Each row is a point on a tangle of strands that fork and nearly touch. The rows are in no order.
Two points are linked if the straight distance between their rows is under 124. Some points are linked to none.
k342: -49  19  -66  -5  -62  43  26  28  -58  0  10  29  10  22  -7  -1  -10  -6  41  -73  13  8  53  -20
k962: -21  -9  -24  29  -14  33  31  1  -7  26  19  40  -4  -36  -6  -50  3  0  57  -69  -5  36  11  22
k951: -3  -9  -22  35  19  -36  11  -19  -32  20  41  -8  -19  2  -21  -29  27  24  -31  18  26  10  -41  45
k844: -27  68  -42  -19  -34  -30  -41  -3  33  12  0  -32  -35  -26  -11  -11  20  -20  -3  16  -12  -50  19  -44
k637: -44  -21  -22  27  -50  22  2  19  -67  -29  -34  -28  -21  9  2  14  -23  55  -13  22  -8  56  13  4
k707: 22  -31  8  54  -37  -22  -34  -7  -30  -5  -12  44  55  -19  0  0  -22  27  8  20  11  7  -10  -51
k883: 35  -50  76  13  17  -25  9  -2  13  14  -9  20  38  -18  -39  -27  -17  22  -51  1  -3  4  -29  23
k333: -22  86  38  -4  9  9  15  4  -24  -34  -36  -37  12  -7  10  -28  -21  -6  -38  -54  4  4  10  3
k639: -13  -19  31  -9  20  42  30  11  -37  -50  -39  -11  45  39  -20  42  -47  13  -45  21  42  42  1  8
k143: -21  18  -48  -11  -36  47  -27  -7  -16  -15  -16  23  9  15  2  18  -23  17  47  12  4  -4  38  -61
k770: 4  15  -5  10  32  24  -19  13  -5  -36  18  56  16  10  22  9  26  55  32  29  23  27  7  7
k320: -19  8  33  12  -2  30  -2  -26  17  8  -11  35  2  -42  -35  -51  -30  39  4  -9  -10  10  -4  -4
k57: 9  -41  37  0  39  1  27  -24  16  16  2  -53  -14  0  -27  -3  -20  -24  -28  19  -13  16  -31  52
k247: -21  63  -70  -41  22  10  -27  29  -39  -31  41  -8  11  66  36  14  28  16  0  -43  19  -26  37  -3
k577: -78  38  -9  -5  -16  34  36  3  -33  -14  19  35  5  -18  -46  -23  -6  32  -15  19  41  2  26  -9
k652: -66  23  -42  -24  28  2  -2  6  -24  -6  46  4  -50  29  13  -3  24  74  22  16  16  2  -22  37
k355: 21  26  39  -52  8  -32  -13  -5  38  18  -20  -23  -27  -14  -8  41  11  -23  -48  52  -27  -66  4  -9
k892: 18  -2  -30  8  12  19  -32  9  40  14  15  -4  7  -40  -62  -61  34  -2  9  -12  -4  19  57  1
k118: 7  12  -48  10  -24  55  14  -4  -39  8  5  60  38  -7  -9  -25  -14  5  53  -76  21  19  29  -1
k258: 17  -67  60  10  7  -49  -22  33  3  23  -7  -14  46  -40  -47  -16  -5  23  -23  31  -24  -7  1  -21
k590: -14  -18  -20  -33  45  15  -17  -15  17  15  25  -42  -33  39  10  29  -14  -7  33  21  -17  -9  -26  17
k461: 39  28  -27  -2  -48  -61  -23  -10  19  28  -29  -33  -33  -21  -2  -22  37  -25  -31  -7  -15  -43  5  -16
k132: -32  -27  -12  -6  -11  40  5  16  -37  -32  -34  -61  -23  32  28  33  -30  11  28  1  -21  52  16  5
k822: -46  37  -53  14  0  -18  -18  -19  -57  9  29  -3  -34  -3  -21  -37  16  73  -23  15  28  3  -13  28
k209: 50  -16  42  21  32  36  -2  6  19  -18  -32  -27  37  -16  -18  -9  -14  -35  -2  -19  -17  42  24  11
k963: 27  -16  20  -34  21  22  4  8  59  21  -15  -27  -9  -30  -59  -50  20  -21  -4  -22  -28  -1  55  16
k510: 21  12  -11  62  -45  -49  -9  -4  -37  10  2  33  28  -24  -7  -24  20  6  -23  -2  19  -7  -4  -30
k653: -35  58  43  -20  43  9  7  8  -10  -14  2  -13  2  19  16  -37  -20  9  -15  -113  -8  3  -3  33
k170: 36  4  81  -3  3  -5  50  -6  39  -3  -27  49  23  -17  6  -6  -10  -9  -44  -16  -2  -15  -30  15
k414: 14  -49  20  11  32  17  46  -8  27  22  18  -12  -22  -9  -7  -32  6  -13  12  -31  -16  34  -25  59
k899: 8  -49  -17  35  -21  -26  -31  -31  -18  39  7  -35  11  -9  -56  -18  -26  -3  -15  28  0  -2  -15  -21
k415: 10  -71  6  36  -23  -42  -26  18  34  11  9  43  -26  -48  20  7  21  23  26  53  -9  32  -28  6
k395: 47  -10  12  9  33  31  -10  -6  -28  -36  -32  -45  55  36  -6  37  -28  -42  -23  18  17  31  15  -6
k916: 36  -9  -31  -24  0  -47  -47  -2  46  27  5  2  -54  14  52  33  32  9  24  5  -33  -29  -55  6
k182: -21  19  -24  -22  10  -51  -8  44  35  6  39  -46  -31  19  30  19  57  -76  5  -32  -11  -23  23  -1
k396: 11  -43  -15  -17  16  39  29  -18  23  8  37  55  13  36  13  37  -11  -10  48  21  16  -14  -31  -5
k554: -34  -32  61  -19  -5  24  23  7  13  -29  -10  19  -7  7  62  59  -56  -4  39  22  -13  12  -28  -2
k123: -34  39  6  -18  -31  6  54  -17  -9  4  7  21  15  20  13  10  -29  -38  -10  -36  19  -45  -19  -34
k777: -51  26  27  -28  32  44  47  5  -9  -34  -4  11  14  15  -22  10  -25  15  -20  10  35  13  0  14
k149: -47  0  -13  2  -28  40  -9  5  -35  -25  -2  50  24  0  -39  6  -15  51  9  48  33  13  36  -43
k110: 8  -2  30  -65  -18  -50  -6  20  55  23  -34  -10  -61  -30  12  23  40  -29  -1  8  -35  -46  21  -5
k658: 42  -14  15  -23  18  2  47  10  39  21  6  -16  -11  -4  -15  -49  33  -31  -14  -71  -16  -7  18  44
k943: 30  -42  39  3  -22  -14  -18  -18  24  8  -14  22  23  -15  -5  52  -33  -22  -5  68  -11  -22  -10  -34
k953: 14  45  23  -13  9  5  -18  -32  19  8  -13  3  7  -6  -21  -23  -20  20  -30  4  -10  -39  -15  -10
k378: 10  -14  49  14  23  8  -4  15  -3  -50  -5  34  14  4  61  46  -5  33  18  47  8  35  -22  20
k737: -60  57  0  -22  17  -28  -27  2  18  4  9  -55  -59  -27  -4  -9  20  11  -7  38  -17  -23  -3  5
k195: 33  -25  -29  -13  34  -13  -2  -36  20  32  36  -6  -32  43  31  10  5  17  11  -2  -12  -23  -71  44
k669: -13  44  25  30  -41  5  29  -13  -55  -27  -54  -1  43  -20  -14  -14  -40  -16  -45  -33  30  12  11  -27
k442: 3  -12  57  7  -21  24  37  -18  14  -16  -35  29  25  -14  22  19  -59  -19  0  -7  3  9  -29  -15
k278: 0  35  3  30  -31  -6  51  -5  -25  -8  3  34  29  -14  -3  -10  5  -34  -22  -14  35  -11  1  -16
k270: 11  -18  -25  5  19  9  -35  -19  -29  -13  -7  -23  -35  32  61  10  -20  69  34  -11  -24  34  -42  43
k128: -46  1  24  4  24  -2  35  25  38  -5  34  23  -21  -27  3  -4  39  -8  20  37  7  12  5  15
k823: 34  -51  -8  -46  -30  -31  10  13  63  32  -10  42  -37  -14  3  28  47  -31  30  27  -10  -33  11  -12
k545: -37  18  0  -43  45  44  15  18  -36  -13  8  1  -1  63  6  3  -27  51  -7  -90  8  20  -8  51
k825: 5  -8  62  -11  14  -34  6  2  9  7  -9  -45  5  -19  -39  43  -2  -45  -65  70  -8  -30  4  -2
k645: -39  29  22  47  -47  -29  -9  -8  -66  -18  -44  -41  13  -35  -18  -26  -31  4  -42  10  4  21  9  -28
k614: 53  -29  -30  -22  -23  -9  9  20  56  23  2  17  -1  16  20  29  39  -72  31  -13  -11  -32  27  -36
k859: 28  5  -34  -10  9  -17  -33  -8  -5  -8  3  3  -13  55  81  62  4  -3  29  17  -7  -27  -41  -16
k168: 11  -2  -8  -5  37  20  17  24  31  -9  48  81  17  30  39  20  40  8  53  -8  19  -3  -7  1
k725: -33  -4  -41  -27  31  29  21  -24  10  27  50  -49  -21  24  -37  -24  -14  -20  14  -25  2  -11  -2  26
k75: -23  43  15  -45  12  2  -7  -15  22  13  9  -9  -4  33  16  15  -31  -27  -7  -20  -16  -65  -13  -32
k310: 66  -19  54  1  -4  -15  5  23  36  -4  -48  -14  1  -23  15  4  27  -41  -10  -4  -36  9  34  9
k835: 15  -26  3  20  -8  21  29  29  42  10  12  46  9  -21  16  -23  29  -36  62  -64  -18  22  30  -8
k319: 4  64  -51  -19  28  -25  -23  16  -14  -19  34  3  -1  56  63  36  45  -4  2  5  24  -40  -8  -12
k52: 57  -34  -41  29  -13  8  -4  -28  -3  26  10  -15  29  3  -50  -21  0  -41  -10  -7  12  2  17  -10
k649: 24  -18  -13  18  -24  15  -42  -21  1  -8  -20  26  18  2  13  31  -21  0  33  45  -1  1  0  -46
k483: -43  0  -4  44  -46  -39  -21  1  -75  -24  -23  -7  -9  -12  15  -2  -14  60  -23  39  12  25  -13  -13
k385: -15  -98  -18  40  -19  -34  -20  4  10  33  17  -9  -8  -36  -37  -6  1  -9  16  62  -6  36  -10  -10
k678: -2  -42  5  26  -33  -9  5  20  44  5  -4  47  -24  -36  48  8  16  -11  68  2  -28  20  -7  -16
k897: -4  -5  10  -25  32  35  6  -8  -30  -23  -19  -4  -12  50  43  11  -43  66  -3  -42  -3  29  -47  47
k231: 4  48  -60  -6  20  34  -10  0  -45  -20  19  -26  17  21  -12  -23  13  21  -3  -35  24  13  39  23
k792: 3  23  -49  31  20  18  -37  -8  -35  2  13  -29  10  -28  -46  -64  14  29  4  -32  10  42  39  31
k356: 8  9  18  17  13  -48  5  22  18  6  20  5  -14  -25  -18  -31  63  11  -38  24  11  -1  4  25
k540: 47  70  -30  29  -37  -45  -20  -27  -25  6  -11  -9  13  1  9  -21  16  -15  -51  -16  10  -45  -4  -26
k277: 81  15  -16  14  25  -18  -23  -37  -23  8  -14  -42  6  39  30  7  -7  -9  -41  -12  -7  -12  -43  26
k122: -4  -39  39  11  -10  -60  -57  22  9  9  -2  1  18  -40  -20  31  -3  21  -13  82  -14  -19  -8  -43
k413: 37  -1  -55  -16  27  21  4  -23  21  25  29  -65  5  15  -48  -25  7  -52  -18  -9  4  -14  21  24
k107: 52  -24  27  -22  2  16  13  10  46  8  -27  -14  16  11  21  37  -4  -80  16  -20  -36  -21  22  -25
k135: -92  11  2  14  -24  8  27  17  -12  -18  2  3  -29  -36  -1  -4  5  -1  23  48  12  28  25  -20

Follow the links from the first point to the second, and from the first to the third. Name the last point that the two ways share.
k652; k110; k645: k577
k953; k378; k951: k649
k333; k825; k442: k649
k356; k107; k669: k577
k822; k333; k320: k278
k442; k75; k270: k278

A fork is a point with three links, a tip a point with one. Leave the first point through the second and follow the links. Name the first fork or tip that comes.
k413; k725: k57
k396; k168: k649
k319; k859: k342
k825; k355: k577
k639; k395: k825
